Each row is a point on a tangle of strands that fork and nearly touch. The rows are in no order.
Points whose rows are less than 6.45 apart are linked; no others are. Some points are linked to none.
Q8: [ 2.02  0.26  0.19 -0.62  1.38  2.38 -2.86  0.62  0.34 -2.70 -2.16  1.23
 -1.41  1.80 -0.06 -0.42  0.31  2.06 -1.85  0.71 -0.09 -0.65 -0.88  2.12
  3.27 -1.24]
Q337: [-0.69  1.79  0.69 -0.70 -1.09  3.70  1.13  0.70 -1.00  0.56 -0.55  0.31
  3.81 -1.61  0.38  0.89 -0.63  0.22 -1.53 -3.43  1.76  0.88  0.56 -1.74
  1.23  0.69]
Q700: [ 0.58 -0.79  2.15 -1.62 -1.57 -1.41  0.41 -2.65  3.14 -0.76 -2.40  1.52
 -5.63 -1.21 -0.83  2.76  1.07 -1.39 -0.20  1.57 -1.99  2.94 -2.47 -1.45
  0.12 -0.63]
Q99: [ 2.38 -0.61 -0.20  0.64 -1.04  0.35  3.67 -0.54 -3.03  3.82  2.72 -2.14
  2.95  1.82  0.56  1.31 -0.09 -3.07  0.06 -2.63  4.41  1.94  0.28 -5.04
 -3.78 -0.48]
Q606: [-2.41 -0.24 -2.20  0.50 -2.21 -0.90  3.13 -0.08  1.61  2.37  6.89 -1.39
  4.68 -2.39  0.48 -0.72 -1.39 -1.56  3.40 -0.52  1.39 -1.65  0.43 -0.42
  0.34  0.77]
Q182: [-0.27 -0.90 -1.00 -0.77  3.61 -3.60 -2.66 -0.38  3.50  2.99 -0.54  0.06
 -4.99  0.94  0.25 -1.30  1.87  0.74 -1.88  3.36  1.16  1.35 -2.51  1.24
 -0.44  0.17]
Q466: [-1.23  1.36  1.03  0.65 -2.40  0.85  1.83 -2.05 -1.92 -2.01 -3.74  1.11
 -0.61 -2.08 -0.44  0.93 -1.81  1.35  0.60 -2.63 -3.17  1.72  0.53 -3.67
 -0.48  0.84]
Q328: [ 1.39 -0.62  1.11  0.05 -2.28  1.60  2.19  0.89  4.32  0.62  5.41 -1.22
  0.93  0.68 -1.44  1.32 -0.28 -2.10 -0.98  0.49 -0.66 -0.11 -2.14 -0.77
 -0.13 -1.29]
Q618: [ 3.89  0.00 -2.22 -0.61  0.79  1.76 -1.82  1.66 -2.96  0.02  1.76  1.08
  3.39  2.57  1.84  0.36  0.47 -2.15 -0.36 -3.20  4.26  1.97  0.13 -0.43
 -2.04 -0.88]
Q336: [-2.00 -0.11 -0.59  0.89 -2.35 -0.45  5.01  0.04  1.67  3.00  5.32 -1.71
  3.65 -1.13 -1.04  0.06 -1.22 -1.77  0.32 -0.39 -0.26 -0.54  0.20 -0.97
 -1.05  0.28]
Q746: [-0.86 -1.71  0.09 -0.42 -0.39 -0.22  4.88 -0.61  0.30  4.67  5.06 -2.72
  3.31  1.23 -0.97  1.04 -0.36 -3.56 -0.94  1.19  0.89 -0.12  0.61  0.47
 -1.26  0.57]
Q826: [-0.97 -0.88 -2.81  0.87  2.92 -2.20  1.30  2.06 -2.51  2.31  1.19 -1.89
  3.18 -0.47  2.69 -2.60  1.92 -1.36  0.59  1.76 -0.06 -2.57  1.51  2.75
 -1.80  1.64]
Q782: [-0.74 -0.57  3.84 -2.06  0.14  3.56  0.59  0.22  2.90 -2.34  0.75  1.36
 -0.16  0.75 -2.06 -0.08  0.66 -0.79 -1.54 -1.01 -2.45 -0.94 -1.21  3.05
  4.49  0.81]
Q660: [-0.40  0.99 -1.23  1.97  1.17 -0.78 -1.42  0.85 -3.61 -0.86 -3.89 -0.21
  1.37 -0.66  1.54 -2.07  0.27  2.37  0.91 -0.61 -0.91 -1.81  1.72 -1.06
  0.44 -0.29]
Q139: [-1.14  0.65 -0.21  1.61 -2.33 -1.13  0.48 -1.47 -1.06 -1.93 -4.08  1.12
 -1.91 -2.42  0.56  0.48 -0.58  1.32  2.13 -1.17 -3.35  0.82  0.79 -3.53
 -1.23  0.67]
Q125: [ 0.16  1.30 -2.66 -1.43 -0.69 -0.35 -2.60  3.00  2.34  0.01  4.85  0.06
  3.08  0.01 -0.88  0.13 -0.69  2.61  0.13 -0.26  4.50 -1.19  0.28  1.77
  0.88 -0.05]
Q760: [-0.92  2.50 -1.02 -0.99 -1.00 -0.14 -0.91  1.70  1.52  0.45 -0.93  0.21
  0.75 -1.14 -2.82  0.43 -1.23  3.71 -2.11 -1.55  0.76  0.37  0.68 -2.16
 -1.47  1.26]
Q783: [-3.81 -0.18  2.60  0.95 -0.67 -0.63  1.42 -0.64 -2.62 -2.32 -1.91  0.77
 -1.47 -0.78 -0.24 -3.53 -1.16 -0.41  2.45 -1.20 -3.97 -3.21  2.59  2.94
  1.63  1.96]
Q772: [-2.40  2.16  0.64 -1.00 -1.54 -0.79 -0.77  2.35  1.41 -0.51  0.80  0.87
  1.22 -2.17 -3.28 -1.17 -1.62  2.87 -0.21 -1.34 -0.29 -1.81  0.99 -0.07
  0.60  1.73]
Q787: [-1.70 -1.28  0.71  0.42 -0.49  1.89  1.15  1.15 -1.96  1.07  1.48 -1.96
  4.22 -2.37  2.89  0.14  1.44 -2.49  0.11  0.01  1.68 -2.05  0.60  2.01
  1.32  1.67]
Q740: [-1.66 -0.27  3.04  0.16  0.26  2.33  1.75 -2.50 -3.54 -2.93 -2.94  1.02
 -0.95  1.01  0.82 -0.56 -0.40  1.27 -0.21 -1.37 -2.71  0.58  1.07  3.12
  4.76  1.00]
Q24: [-1.46  0.32  0.54  0.87 -0.66 -1.91 -2.93 -2.23 -1.93 -4.21 -2.77  2.64
 -6.98  2.40 -1.48 -0.53 -1.43  2.03  2.69 -0.32 -1.15 -1.76  1.35  3.19
  2.30 -0.06]
Q442: [-0.10  1.53  2.02 -1.60 -1.57  1.57  2.19 -1.09  0.84 -0.71 -3.33  0.53
 -0.21 -0.64 -3.20  2.33 -1.23  1.13 -2.38 -2.70 -1.05  2.97  0.38 -2.32
 -0.20  1.48]
Q421: [ 1.23 -0.18 -0.78 -0.53 -0.26  0.82 -1.32  1.50  1.91 -0.69  3.06 -0.55
  1.42  0.31  0.86 -0.10  0.04 -0.17 -0.42  0.73  1.23 -0.76 -1.60  0.17
 -0.80 -1.39]
Q515: [-0.03 -2.10  1.40  0.04  3.35  0.32 -0.16 -0.79  2.91  2.06  2.73 -0.79
 -0.28  1.76 -1.08 -0.46  0.82 -3.85 -2.38  3.75 -1.03  0.89 -1.73  3.36
  0.43 -2.21]
Q19: [-2.74  0.05 -1.27  0.79  1.93 -2.66  0.18  1.57 -1.82  1.28 -0.15 -0.62
  1.25 -1.11  0.57 -4.17  1.07  0.45  0.59  2.44 -1.92 -3.52  1.16  2.22
 -0.87  1.50]
Q181: [-2.20 -0.07  1.97 -0.32 -0.19  1.01  0.98 -1.47 -3.63 -2.74 -4.08  1.22
 -1.77  1.70 -0.17 -0.64 -1.64  2.07  0.59 -2.48 -2.59  0.74  2.73  2.84
  2.88  1.85]
Q472: [-0.82 -1.79 -3.95  0.28  2.98 -2.74  1.77  2.22 -0.30  2.96  3.57 -1.27
  2.49 -0.30  1.87 -2.09  0.20 -0.75  0.48  1.90  0.11 -2.63  0.64  2.51
 -1.47  1.45]
Q345: [ 3.78 -0.28 -0.85 -0.09  1.28 -0.56 -1.66 -1.17  1.33 -1.15 -3.68  1.03
 -3.50  0.54  1.36  2.30  2.10 -0.86 -0.08  2.07  0.42  1.77 -1.86 -2.49
 -1.03 -2.03]
Q195: [-0.33  0.51 -0.61  0.14 -0.28 -2.24  1.53 -1.67 -2.81 -1.10 -6.46 -0.18
 -2.87 -1.05  0.35  2.07  0.81  1.35  2.02 -1.30 -2.52  2.00  1.96 -3.92
 -1.18  0.70]
Q153: [ 1.74 -0.88 -1.99 -1.00  1.68 -1.58 -1.25  1.61  3.98  1.79  5.73 -1.05
 -1.03  1.92  0.26 -0.67 -0.42  0.67 -1.18  1.43  2.59  0.88 -2.53  2.29
 -0.33 -0.12]
Q429: [-0.47 -1.08 -0.69 -0.97  1.94 -1.70  0.43  1.07  4.55  2.61  4.10 -0.52
 -2.04  0.82 -1.70 -0.90  0.39  0.11 -2.36  2.48  0.38 -0.08 -2.39  2.37
 -0.86  0.70]
Q673: [ 0.47  1.20 -0.41  0.73 -1.72  1.44 -2.66 -1.05 -0.89 -2.85 -3.20  2.26
 -0.92 -0.33  0.05  0.51 -2.13  3.89  0.25 -0.80 -1.84 -0.37 -0.35 -1.11
  2.93 -0.29]
Q627: [-1.11 -0.62  3.19  0.43 -1.53  1.69  1.73 -1.12  1.67 -1.46  0.73 -0.24
 -0.46 -0.26 -1.09 -0.41 -0.05 -2.41 -0.97  0.02 -4.53 -0.45 -1.38  0.43
  0.97 -0.25]
Q288: [-0.63  2.25 -0.42  0.49 -0.28  1.16 -0.78  0.52 -3.56  0.29 -3.89 -0.14
  2.55 -1.70  0.57  0.09 -1.48  3.53 -0.80 -2.51  0.21  0.87  2.98 -3.70
  0.35  1.33]
Q914: [ 2.76 -0.57 -1.50 -2.19  0.33  0.03  0.88  0.27  3.00  0.25  5.96 -0.99
  2.44  2.48 -0.91  0.07 -0.82 -0.51  0.41 -0.80  4.93  0.85 -1.00  1.79
 -0.47 -0.44]
Q583: [ 1.93 -0.51 -0.42  0.03  0.12 -0.66 -2.09 -0.26  3.18 -0.01 -1.14  0.62
 -4.03  0.11  0.26  0.42  1.68  0.20 -1.04  3.54  0.01  0.83 -3.22 -1.22
 -0.15 -1.56]
Q610: [ 2.02 -0.66 -0.51 -1.82  0.73  1.51 -0.52  1.91  3.82 -0.40  5.11 -0.91
  0.56  2.15 -0.16  0.86 -0.23 -0.25 -1.02  0.98  2.32  0.27 -2.14  2.75
  0.62 -1.36]
Q622: [ 0.68 -1.27 -0.58  2.12  0.82 -2.51  1.33 -1.01  1.15  2.49 -0.76 -1.17
 -2.20 -0.77 -0.12 -0.09  1.17 -2.07 -0.09  2.87 -2.84  0.57 -0.88 -2.54
 -3.19 -0.93]
Q338: [ 0.80  1.14 -0.40 -1.11 -0.12 -3.23 -2.02 -0.10  0.66 -0.30 -4.51  0.61
 -3.82 -1.44 -0.10  1.52  0.81  2.92  0.22  1.28  0.37  0.94 -0.52 -2.02
 -0.96  1.21]
Q571: [ 2.81 -2.22  0.87  0.00 -0.48  2.00 -0.21 -0.79  3.55  0.10  5.99 -1.23
  0.37  1.68 -0.73  1.25  0.02 -3.76 -1.68  2.12 -0.65  0.58 -3.46  1.20
  0.11 -3.26]
Q849: [ 2.85 -0.84  0.86  0.74  0.09  1.15  0.53 -0.43  1.24  1.80 -0.25 -0.96
  0.10  1.07 -0.28  2.50  0.50 -2.59 -1.95  0.98  0.09  1.73 -1.04 -2.36
 -2.49 -1.84]
Q687: [ 2.43 -0.01  0.73 -0.17  1.06  4.42 -0.39  0.42 -2.08 -1.90 -2.04  0.48
  1.61  0.51  2.12  0.70 -0.28  0.49 -1.61 -1.13 -0.09  0.93 -0.03 -0.06
  1.69 -1.17]
Q241: [ 3.02 -0.48 -1.92  1.68  0.86  0.22  0.77  0.98 -1.57  2.08  2.29 -1.35
  1.82  1.29  2.10  0.68  0.57 -2.68  0.14 -0.55  0.83  0.15 -0.72 -2.49
 -4.51 -1.46]
Q219: [-2.73  1.52 -1.69  0.70 -2.29  0.99  1.35  1.24  0.24  0.85  5.26 -0.71
  5.30 -2.86  1.10 -0.63 -1.53 -1.00  2.66 -1.33  3.12 -2.02  1.78  0.05
  0.70  1.13]
Q810: [-0.16 -1.27  2.19  2.39  0.63 -0.11  1.99 -2.75 -3.04  0.33 -2.97 -1.27
 -1.59  1.08  1.93 -1.79  1.89 -2.41  0.78  2.02 -3.60  0.59  0.43 -0.32
 -0.36 -1.44]
Q417: [-1.66 -0.82  2.59 -0.61  0.16 -3.99 -1.78 -1.60  1.20 -1.14 -2.53  2.16
 -8.19  0.07 -1.32 -0.58 -0.32  0.86  2.35  0.67 -0.95  0.54 -0.26  1.34
  0.09  0.89]
Q795: [ 0.35  0.73 -1.53  1.04  2.94 -1.11 -2.08  2.00 -2.44  0.77 -3.50 -1.17
  0.65  0.31  1.20 -2.49  1.41  2.14  0.28  1.06  0.54 -1.35  2.26  0.51
 -1.00  0.23]
Q284: [ 2.50  1.33 -3.24  0.28 -0.18  0.83 -1.27  2.58 -2.37  1.16  1.52 -0.07
  3.50  1.33  1.01  0.16 -0.49 -0.76  0.53 -3.08  4.03  2.11  1.07 -2.70
 -2.92 -0.95]
Q589: [-0.75 -0.96 -0.32 -0.10 -0.85  1.40  1.63 -0.49 -0.71  1.04  4.53 -2.20
  6.00 -0.78  2.49  1.05  0.22 -3.13  0.83 -0.97  3.15 -1.31  0.00  2.61
  0.28  1.32]
Q161: [ 0.44  2.36 -2.14 -1.22 -1.94 -0.97 -2.40  2.85  2.49  0.73  3.71  0.39
  1.13 -0.08 -1.70  0.22 -1.50  3.61 -0.98 -1.17  3.91 -0.71 -0.33 -0.96
  0.74  0.15]
Q65: [-0.75  0.53  0.08  0.97  1.02 -0.60 -2.10 -0.97 -3.54 -3.15 -3.08  0.41
 -1.54  1.57  0.35 -3.32  0.89  1.27  1.72  1.63 -2.72 -3.00  1.40  3.53
  2.94 -1.40]
Q824: [-3.32 -1.02  2.60  0.17  1.89 -4.92  0.15 -3.43  1.06  0.25 -2.40  1.46
 -8.13  0.17 -1.73 -0.74  0.16 -2.07  2.46  1.81 -2.17  1.31 -0.50  2.11
 -1.21  0.21]
Q71: [-3.56  0.06  0.01 -0.41  1.72 -3.18  0.19  2.38  0.11  1.29  0.22  0.57
  0.12 -1.27 -1.60 -4.30  0.00  0.67  0.99  1.26 -2.09 -3.48  1.36  4.22
 -0.56  3.30]
Q688: [ 1.94 -0.13  1.35  1.04 -1.34  2.32  2.56 -0.15 -3.76  1.73  2.13 -1.52
  3.11  0.20  1.27  1.28  0.39 -2.19 -1.10 -3.60  2.45  1.29  0.01 -4.70
 -2.37 -0.54]
Q563: [-1.78 -1.57  2.38  0.40  2.03 -3.63  0.72 -3.27  0.80  0.75 -2.79  0.67
 -5.64 -0.49 -1.45  0.28  1.31 -2.24  1.21  3.27 -2.96  1.54 -0.83  0.32
 -1.27 -1.27]
Q780: [ 1.38  0.87 -0.41  1.22 -1.16  0.81 -5.28 -0.33 -0.49 -3.23 -1.35  2.58
 -2.67  0.02  0.59 -0.67 -0.42  3.50  0.49  0.97 -2.01 -2.60 -2.03  0.01
  3.63 -1.46]
Q391: [-0.36 -0.82  3.28 -0.99 -1.38  3.37  0.55 -0.89  0.91 -2.52  0.06  1.23
 -1.34  0.67 -1.15 -0.66 -1.06 -1.10 -0.27 -0.62 -4.69 -0.54 -1.06  2.09
  3.75  0.26]
Q816: [-0.16  2.23  0.11 -1.36 -2.20  0.44  1.40  0.40  3.49  0.58 -1.50  0.67
 -0.53 -0.80 -3.30  1.48 -0.78  2.25 -1.76 -2.09  1.03  1.89 -0.62 -2.95
 -1.27  1.67]
Q584: [ 1.34  2.31 -3.22  0.80 -0.36  0.53 -2.22  2.60 -0.72  0.02  1.13  0.35
  2.65 -0.64  0.09  0.94 -1.60  2.66  0.03 -2.50  4.00  0.74  1.15 -3.76
 -1.93 -0.69]
Q639: [-1.37  1.53 -0.61  0.93  0.11 -0.47 -0.93  2.36 -2.81 -0.04 -1.18 -0.42
  4.08 -2.79  1.59 -1.63  0.54  1.82  0.74 -0.51  0.62 -2.29  2.60  0.15
  0.20  0.85]
Q885: [ 0.83 -1.13 -2.14 -2.50  0.05  1.29  1.87  0.70  1.94  0.67  5.10 -1.31
  4.27  2.05 -0.37  0.76 -0.27 -1.33  1.19 -1.20  5.12 -0.32  0.40  2.54
  0.58  0.31]
Q425: [-0.28 -1.56 -1.48 -1.83 -0.66  0.40  2.26 -1.71  0.99  1.00  5.37 -2.10
  5.29  0.68  0.92  0.42 -0.48 -3.11  2.84 -1.45  5.87 -1.05 -0.04  3.07
 -0.43  1.53]
Q621: [-0.82  1.60 -0.63 -0.29  0.95 -2.11  0.14  0.95 -0.45  1.01 -4.82 -1.22
 -0.35 -0.41 -1.16  0.05  0.66  2.53 -0.37 -1.09 -0.45  0.96  1.53 -2.60
 -2.89  1.59]
Q796: [ 1.61 -1.48  0.36  0.04  0.01 -0.05  3.84 -1.19 -0.53  5.20  3.18 -2.94
  2.77  2.54 -1.37  1.99 -0.91 -3.12 -1.03 -0.23  3.47  1.71 -0.27 -3.77
 -3.57 -0.63]
Q953: [-1.36 -1.66  1.64 -1.59  3.02 -1.22  0.21  0.09  4.32  3.15  3.60 -0.02
 -1.41  1.34 -2.70 -1.09  0.82 -2.50 -2.63  3.25 -1.06  1.15 -2.35  3.95
  0.78 -0.52]
Q757: [-1.56  0.59 -3.30  1.15 -0.92 -3.04  0.84  1.59  2.92  1.82  4.80 -0.55
  0.43 -1.71 -1.04 -1.22 -1.48  1.41  0.73  1.18 -0.28 -1.37 -1.12 -1.50
 -1.87  0.76]
Q300: [ 0.43  0.26 -1.59  0.64  4.18 -2.40 -0.27  1.42 -1.58  2.09 -4.06 -2.36
 -0.39  1.26 -0.33 -1.41  1.54  2.11  0.12  0.59  0.08  0.97  1.72 -1.02
 -2.93  1.22]
Q592: [-1.46 -0.49  1.45  0.29 -1.51 -2.88 -1.45 -1.69 -0.32 -3.19 -2.55  1.65
 -6.79 -0.19 -1.36 -0.47 -1.26  1.77  3.07 -0.37 -2.18 -0.11  0.92  0.80
 -0.17  0.55]
Q821: [ 0.64 -0.22  0.23 -1.26 -0.57 -2.30  1.33 -3.14 -1.20 -1.44 -6.55  1.24
 -4.49 -0.74 -0.67  3.99  1.14  0.33  2.33 -0.14 -2.09  3.94  1.25 -2.48
 -0.95 -0.25]
Q222: [ 0.02 -0.72 -0.53  0.55 -0.66  0.43 -1.08  1.64  2.75 -0.66  3.60  0.07
  0.30  0.08  0.56 -1.47  0.95 -0.74 -0.16  2.42 -2.28 -2.18 -1.83  1.52
  0.87 -1.33]
Q350: [-0.57  0.80  0.78 -0.15 -0.29  0.59 -1.26 -1.05 -1.27 -3.13 -3.52  1.11
 -1.52  0.38 -0.68 -0.31 -1.38  2.41 -0.33 -0.96 -2.05  0.10  1.32  0.07
  1.99  0.19]
Q252: [-0.10 -0.16  0.12  1.62  0.67 -1.11 -1.24  0.02 -1.00 -2.05 -1.80  0.20
 -1.89  0.90  0.72 -2.69  1.06  1.21  0.72  2.54 -2.62 -1.82  0.39  1.48
  1.22 -1.38]
Q164: [ 1.67  0.43 -2.61  2.03 -0.38 -0.16 -1.01  2.07 -1.85  0.22  2.02 -0.29
  2.26 -0.81  2.46 -1.12 -0.08 -0.65  1.20 -0.13  0.66 -1.71 -0.15 -2.56
 -2.47 -1.08]
Q295: [-0.46  0.64 -2.40 -1.05 -0.30  0.60 -3.38  2.70  0.33  0.48  3.59  0.40
  4.98 -1.75  0.93 -0.30 -1.32  0.76  1.53 -0.61  3.39 -2.99  1.75  2.66
  2.02  0.50]
Q119: [-0.08  0.52  1.80 -0.56 -1.50  1.50  1.55 -2.11 -0.61 -2.13 -4.56  0.97
 -1.26 -0.64 -1.55  2.86 -1.87  1.46 -0.30 -2.70 -2.80  3.35  0.45 -2.30
 -0.05  0.94]
Q48: [-0.15  0.10  1.67 -0.05 -1.93  2.64  1.83 -0.40  3.54 -0.12  1.69 -0.11
  0.09 -0.17 -1.51  1.20 -0.12 -1.08 -1.76 -0.55 -2.69  0.04 -1.48 -0.86
  0.36 -0.60]
Q376: [ 2.36 -0.26  1.68 -0.89  0.68  4.34 -0.27 -1.62 -0.64 -2.44 -2.59  1.21
 -0.53  2.17 -0.49  0.74 -0.90  1.42 -2.18 -0.15 -1.14  2.02 -0.94  1.58
  2.93 -0.76]
Q325: [ 1.29  2.22 -3.17  0.07 -1.24 -0.80 -2.63  2.07  1.99 -0.31  2.43  0.28
  1.19 -0.64 -0.83  1.03 -1.60  2.99 -0.17 -1.37  4.41 -0.22 -0.38 -3.20
 -1.27 -0.34]
Q871: [-0.79  1.32  0.44  0.55 -1.64 -3.75 -3.36 -0.76 -0.84 -1.55 -3.47  1.70
 -3.95 -1.98 -1.19 -0.49 -1.43  3.32  2.07 -0.55 -2.03 -1.63  0.27 -0.84
  0.48  1.34]
Q802: [ 4.13 -0.45 -1.16 -0.58  1.04  3.92 -2.15  2.19 -1.26 -1.50  1.40  0.78
  2.55  2.25  1.51  0.63  0.97 -1.47 -1.23 -2.14  2.77  0.85 -0.99  0.68
 -0.74 -1.58]
Q537: [ 3.23 -1.33 -0.32  0.70  1.44 -0.38  0.39 -0.67 -0.69  3.15  0.70 -1.55
  0.40  2.09  0.72  1.40  0.86 -3.29 -1.25  1.23  0.58  1.61 -1.16 -2.28
 -4.66 -1.91]
Q278: [ 2.74 -0.37 -0.75  0.67  0.49  2.87 -4.32 -0.07  0.11 -3.50 -1.02  1.43
 -1.54  2.14  1.47 -1.26  0.54  1.18 -1.02  1.66 -1.71 -1.32 -1.80  1.33
  3.38 -2.19]
Q934: [-1.41  0.65  0.44  1.90 -0.81 -1.51 -1.10 -2.22 -3.33 -3.95 -2.86  1.12
 -4.12  2.75 -0.43 -1.61 -1.13  1.62  2.57  0.04 -3.07 -2.09  2.04  3.05
  3.24 -0.66]
Q303: [-0.24  3.39 -0.44  0.32 -1.28  3.40 -0.12  0.31 -1.84 -0.25 -2.79  0.60
  3.07 -1.24  0.01  1.68 -1.85  3.25 -1.44 -3.09  1.72  1.51  1.41 -3.85
  0.70  0.84]
Q298: [-0.79 -0.69  1.92 -1.16 -1.09 -2.15  0.93 -3.58 -1.05 -2.28 -4.94  3.09
 -6.59 -0.24 -1.59  3.89 -0.30 -0.13  1.75 -0.72 -0.99  3.74  0.83 -0.82
  0.13  0.60]
Q347: [ 1.11 -0.67 -2.19 -0.14  2.15 -2.47 -1.28  0.69  2.78  2.35  0.05 -0.01
 -3.20  1.10  0.22  0.54  1.29  0.34 -1.47  2.67  1.43  0.62 -2.77 -0.78
 -2.67 -0.66]
Q455: [ 2.62 -0.54 -0.27 -0.53  0.92  0.98 -3.32  1.54  3.31 -0.67  0.22  0.27
 -2.56  1.97  0.97  0.19  1.52  0.12 -2.65  1.80  1.33  0.92 -3.04  0.01
  0.12 -1.99]
Q812: [-1.91 -0.98  2.87  2.11  0.78  0.90  2.47 -2.29 -4.35 -0.94 -2.41 -0.80
 -0.10  0.24  2.22 -2.65  2.13 -1.17  0.67  1.58 -3.12 -1.37  0.90  1.42
  2.04 -1.44]
Q335: [-3.45  1.20 -0.29  0.29 -2.13  2.57 -1.03  1.55 -0.82  0.23  1.89  0.33
  5.19 -4.60  1.78 -0.14 -0.30 -1.14  1.55 -0.99  1.33 -3.58  2.16  2.08
  3.37  1.90]
Q912: [ 1.09 -3.06  1.62 -0.15  0.09  0.01  4.46 -1.41 -1.35  5.12  4.76 -3.31
  3.29  1.87 -0.20  0.97 -0.97 -4.10 -1.37  0.50  2.94  0.90  0.20 -0.90
 -2.25 -0.09]
Q364: [ 2.06 -0.05  0.84  0.10 -0.19  6.52 -0.33  0.30 -3.14 -1.23  0.14  1.25
  3.67 -0.81  3.11  1.05  0.23 -1.42 -1.35 -2.27  1.50 -0.35 -1.19  0.62
  2.70 -0.36]
Q38: [-0.88 -0.98  1.07 -0.80  4.36 -2.05 -1.90 -0.32  3.12  0.84 -1.14  0.16
 -3.55  2.47 -0.90 -2.09  2.29 -0.31 -2.22  3.12 -0.48  1.12 -1.14  3.10
  1.05 -1.43]
Q218: [ 1.34  0.09  0.92 -0.06 -1.24  4.03  2.70  0.55 -2.54  0.99  1.44 -1.03
  4.11  0.12  0.73  1.62  0.17 -1.20 -1.99 -4.00  3.23  1.87  0.23 -2.41
 -0.63 -0.21]
Q324: [-2.84 -0.03  1.41 -1.32  1.13 -1.68  1.27  1.82  1.70  1.20  0.84 -0.15
  0.40 -0.17 -2.55 -2.28 -0.47 -0.01 -0.78  0.62 -1.06 -1.21  1.06  3.16
 -0.69  2.65]
Q646: [-0.94 -0.11  1.62  0.77  0.09  2.29  2.23  0.01 -1.86  0.32  0.01 -0.77
  2.82 -0.84  2.13 -0.73  1.79 -1.47 -0.63 -0.18 -0.75 -0.98  0.06  1.00
  1.16 -0.30]
Q730: [-1.96 -1.05  2.74  0.68 -0.04  2.80  2.24 -1.36 -3.79 -1.15 -1.08 -1.00
  1.84 -1.47  2.01 -1.11  1.59 -1.49 -0.27 -0.31 -1.92 -1.19 -0.38  1.65
  3.18  0.80]
Q194: [ 1.68 -1.94  1.24  0.25  1.47  1.00 -1.80  0.17  3.33  0.64  2.90 -0.13
 -1.64  2.20  0.19  0.61  1.43 -1.91 -2.01  3.10 -0.90  0.99 -3.00  1.32
  0.07 -2.86]
Q674: [-2.23  1.11 -0.03  1.30 -1.68 -2.82 -1.16 -0.55 -3.19 -1.75 -4.92  1.09
 -2.14 -2.65 -0.69 -0.51 -1.70  2.98  2.11 -1.03 -2.30 -0.77  3.41 -1.78
 -0.85  1.34]
Q488: [ 3.85 -0.48  0.70 -0.04 -0.03  2.13 -0.50 -2.08  1.07 -0.61 -3.83  0.08
 -1.73  0.37  0.63  2.94  1.02 -1.25 -1.46  0.96 -0.52  2.51 -0.83 -2.78
 -1.83 -1.98]
Q739: [-0.24 -0.44 -4.07  0.71  1.16 -2.74  1.15  1.56  0.90  1.63  5.28 -0.88
  2.13 -0.84  1.20 -1.69 -1.06  0.08  0.68  0.83  0.42 -2.08 -0.16 -0.55
 -2.49  0.41]
Q915: [-1.53  1.00 -1.58  0.31 -0.57  0.66 -1.72  2.54 -1.22 -0.23  1.27  0.43
  4.82 -2.99  1.97 -1.19 -0.49  0.42  0.90 -0.40  1.05 -2.36  1.83  0.99
  1.29  0.58]
Q269: [ 3.08 -0.31 -1.08 -0.38 -0.82  4.28 -1.87  1.49 -1.71 -2.14  3.01  1.58
  3.53  0.20  2.16  0.93 -0.91 -1.01 -0.04 -2.70  2.97 -0.42 -0.86  0.49
  1.83 -1.23]
Q846: [-1.52  0.93 -0.05 -0.47  0.60 -3.87 -0.83 -0.23 -0.27 -0.62 -4.89 -0.25
 -3.68 -0.02 -1.60 -0.85  0.55  2.43  0.92  1.13 -0.99  0.69  1.61 -0.50
 -2.04  1.51]
Q668: [-3.80  1.51 -0.48  0.28 -3.03  2.20  1.57  0.68 -0.91  1.21  2.61 -0.54
  6.09 -3.85  1.24  1.00 -0.62 -0.66  1.25 -2.44  3.32 -1.35  3.17 -0.46
  2.37  2.48]
Q892: [ 1.72  0.15 -0.61 -1.31  0.68 -2.17 -1.68 -1.04  1.24 -0.34 -5.27 -0.11
 -3.64  0.09  0.67  2.41  2.44  1.33 -0.02  0.94  0.17  1.96 -0.51 -1.97
 -1.19 -1.06]
Q777: [ 0.41 -0.46  2.94 -2.71 -1.63 -2.67  0.76 -3.35  1.59 -1.70 -3.73  2.91
 -7.91 -1.32 -1.12  3.57  0.40 -0.47  1.67  0.55 -1.48  3.33 -0.85 -0.86
  0.94  0.24]
Q233: [-0.86 -1.37  1.41  1.81  1.14 -2.36  1.81 -3.91 -0.56  0.87 -3.96 -0.72
 -3.66  0.67 -0.21  0.40  1.94 -2.61  1.16  3.15 -3.59  2.05  0.44 -0.98
 -1.43 -1.79]
Q371: [-2.84  1.33  0.58 -1.56 -0.05 -0.80  0.51  2.36  1.76  0.58  1.49  0.14
  2.37 -1.13 -2.67 -1.46 -0.55  1.50 -0.20 -0.69  0.97 -2.46  1.36  2.89
  0.63  3.04]

A fork is a point with three links, a tip a point with one. Leave the first point through the second and follow the links. Name the first fork or tip that comes.
Q288, Q303 | Q915
Q796, Q99 | Q288
Q71, Q324 | Q139
Q425, Q589 | Q592
Q795, Q300 | Q345
Q816, Q760 | Q757
Q194, Q571 | Q782
Q584, Q284 | Q740
Q824, Q563 | Q610
Q782, Q391 | Q194

A fork is a point with three links. Follow the links from the first point to the second and name the forks in between, in order.
Q621, Q347 | Q345 > Q583
Q606, Q347 | Q915 > Q345 > Q583
Q222, Q417 | Q610
Q795, Q218 | Q915
Q24, Q810 | Q592
Q219, Q164 | Q915 > Q345
Q812, Q345 | Q610 > Q194 > Q583
Q810, Q48 | Q610 > Q194
Q391, Q455 | Q194
Q816, Q646 | Q139 > Q592

Follow the links from the first point to the second, and from the first to the third. Name the last point that the two ways share.
Q802, Q660, Q912 | Q915
Q606, Q364, Q660 | Q915
Q849, Q914, Q161 | Q345
Q885, Q674, Q252 | Q592
Q48, Q787, Q849 | Q194
Q700, Q934, Q119 | Q139
Q222, Q233, Q194 | Q610
Q38, Q336, Q222 | Q583
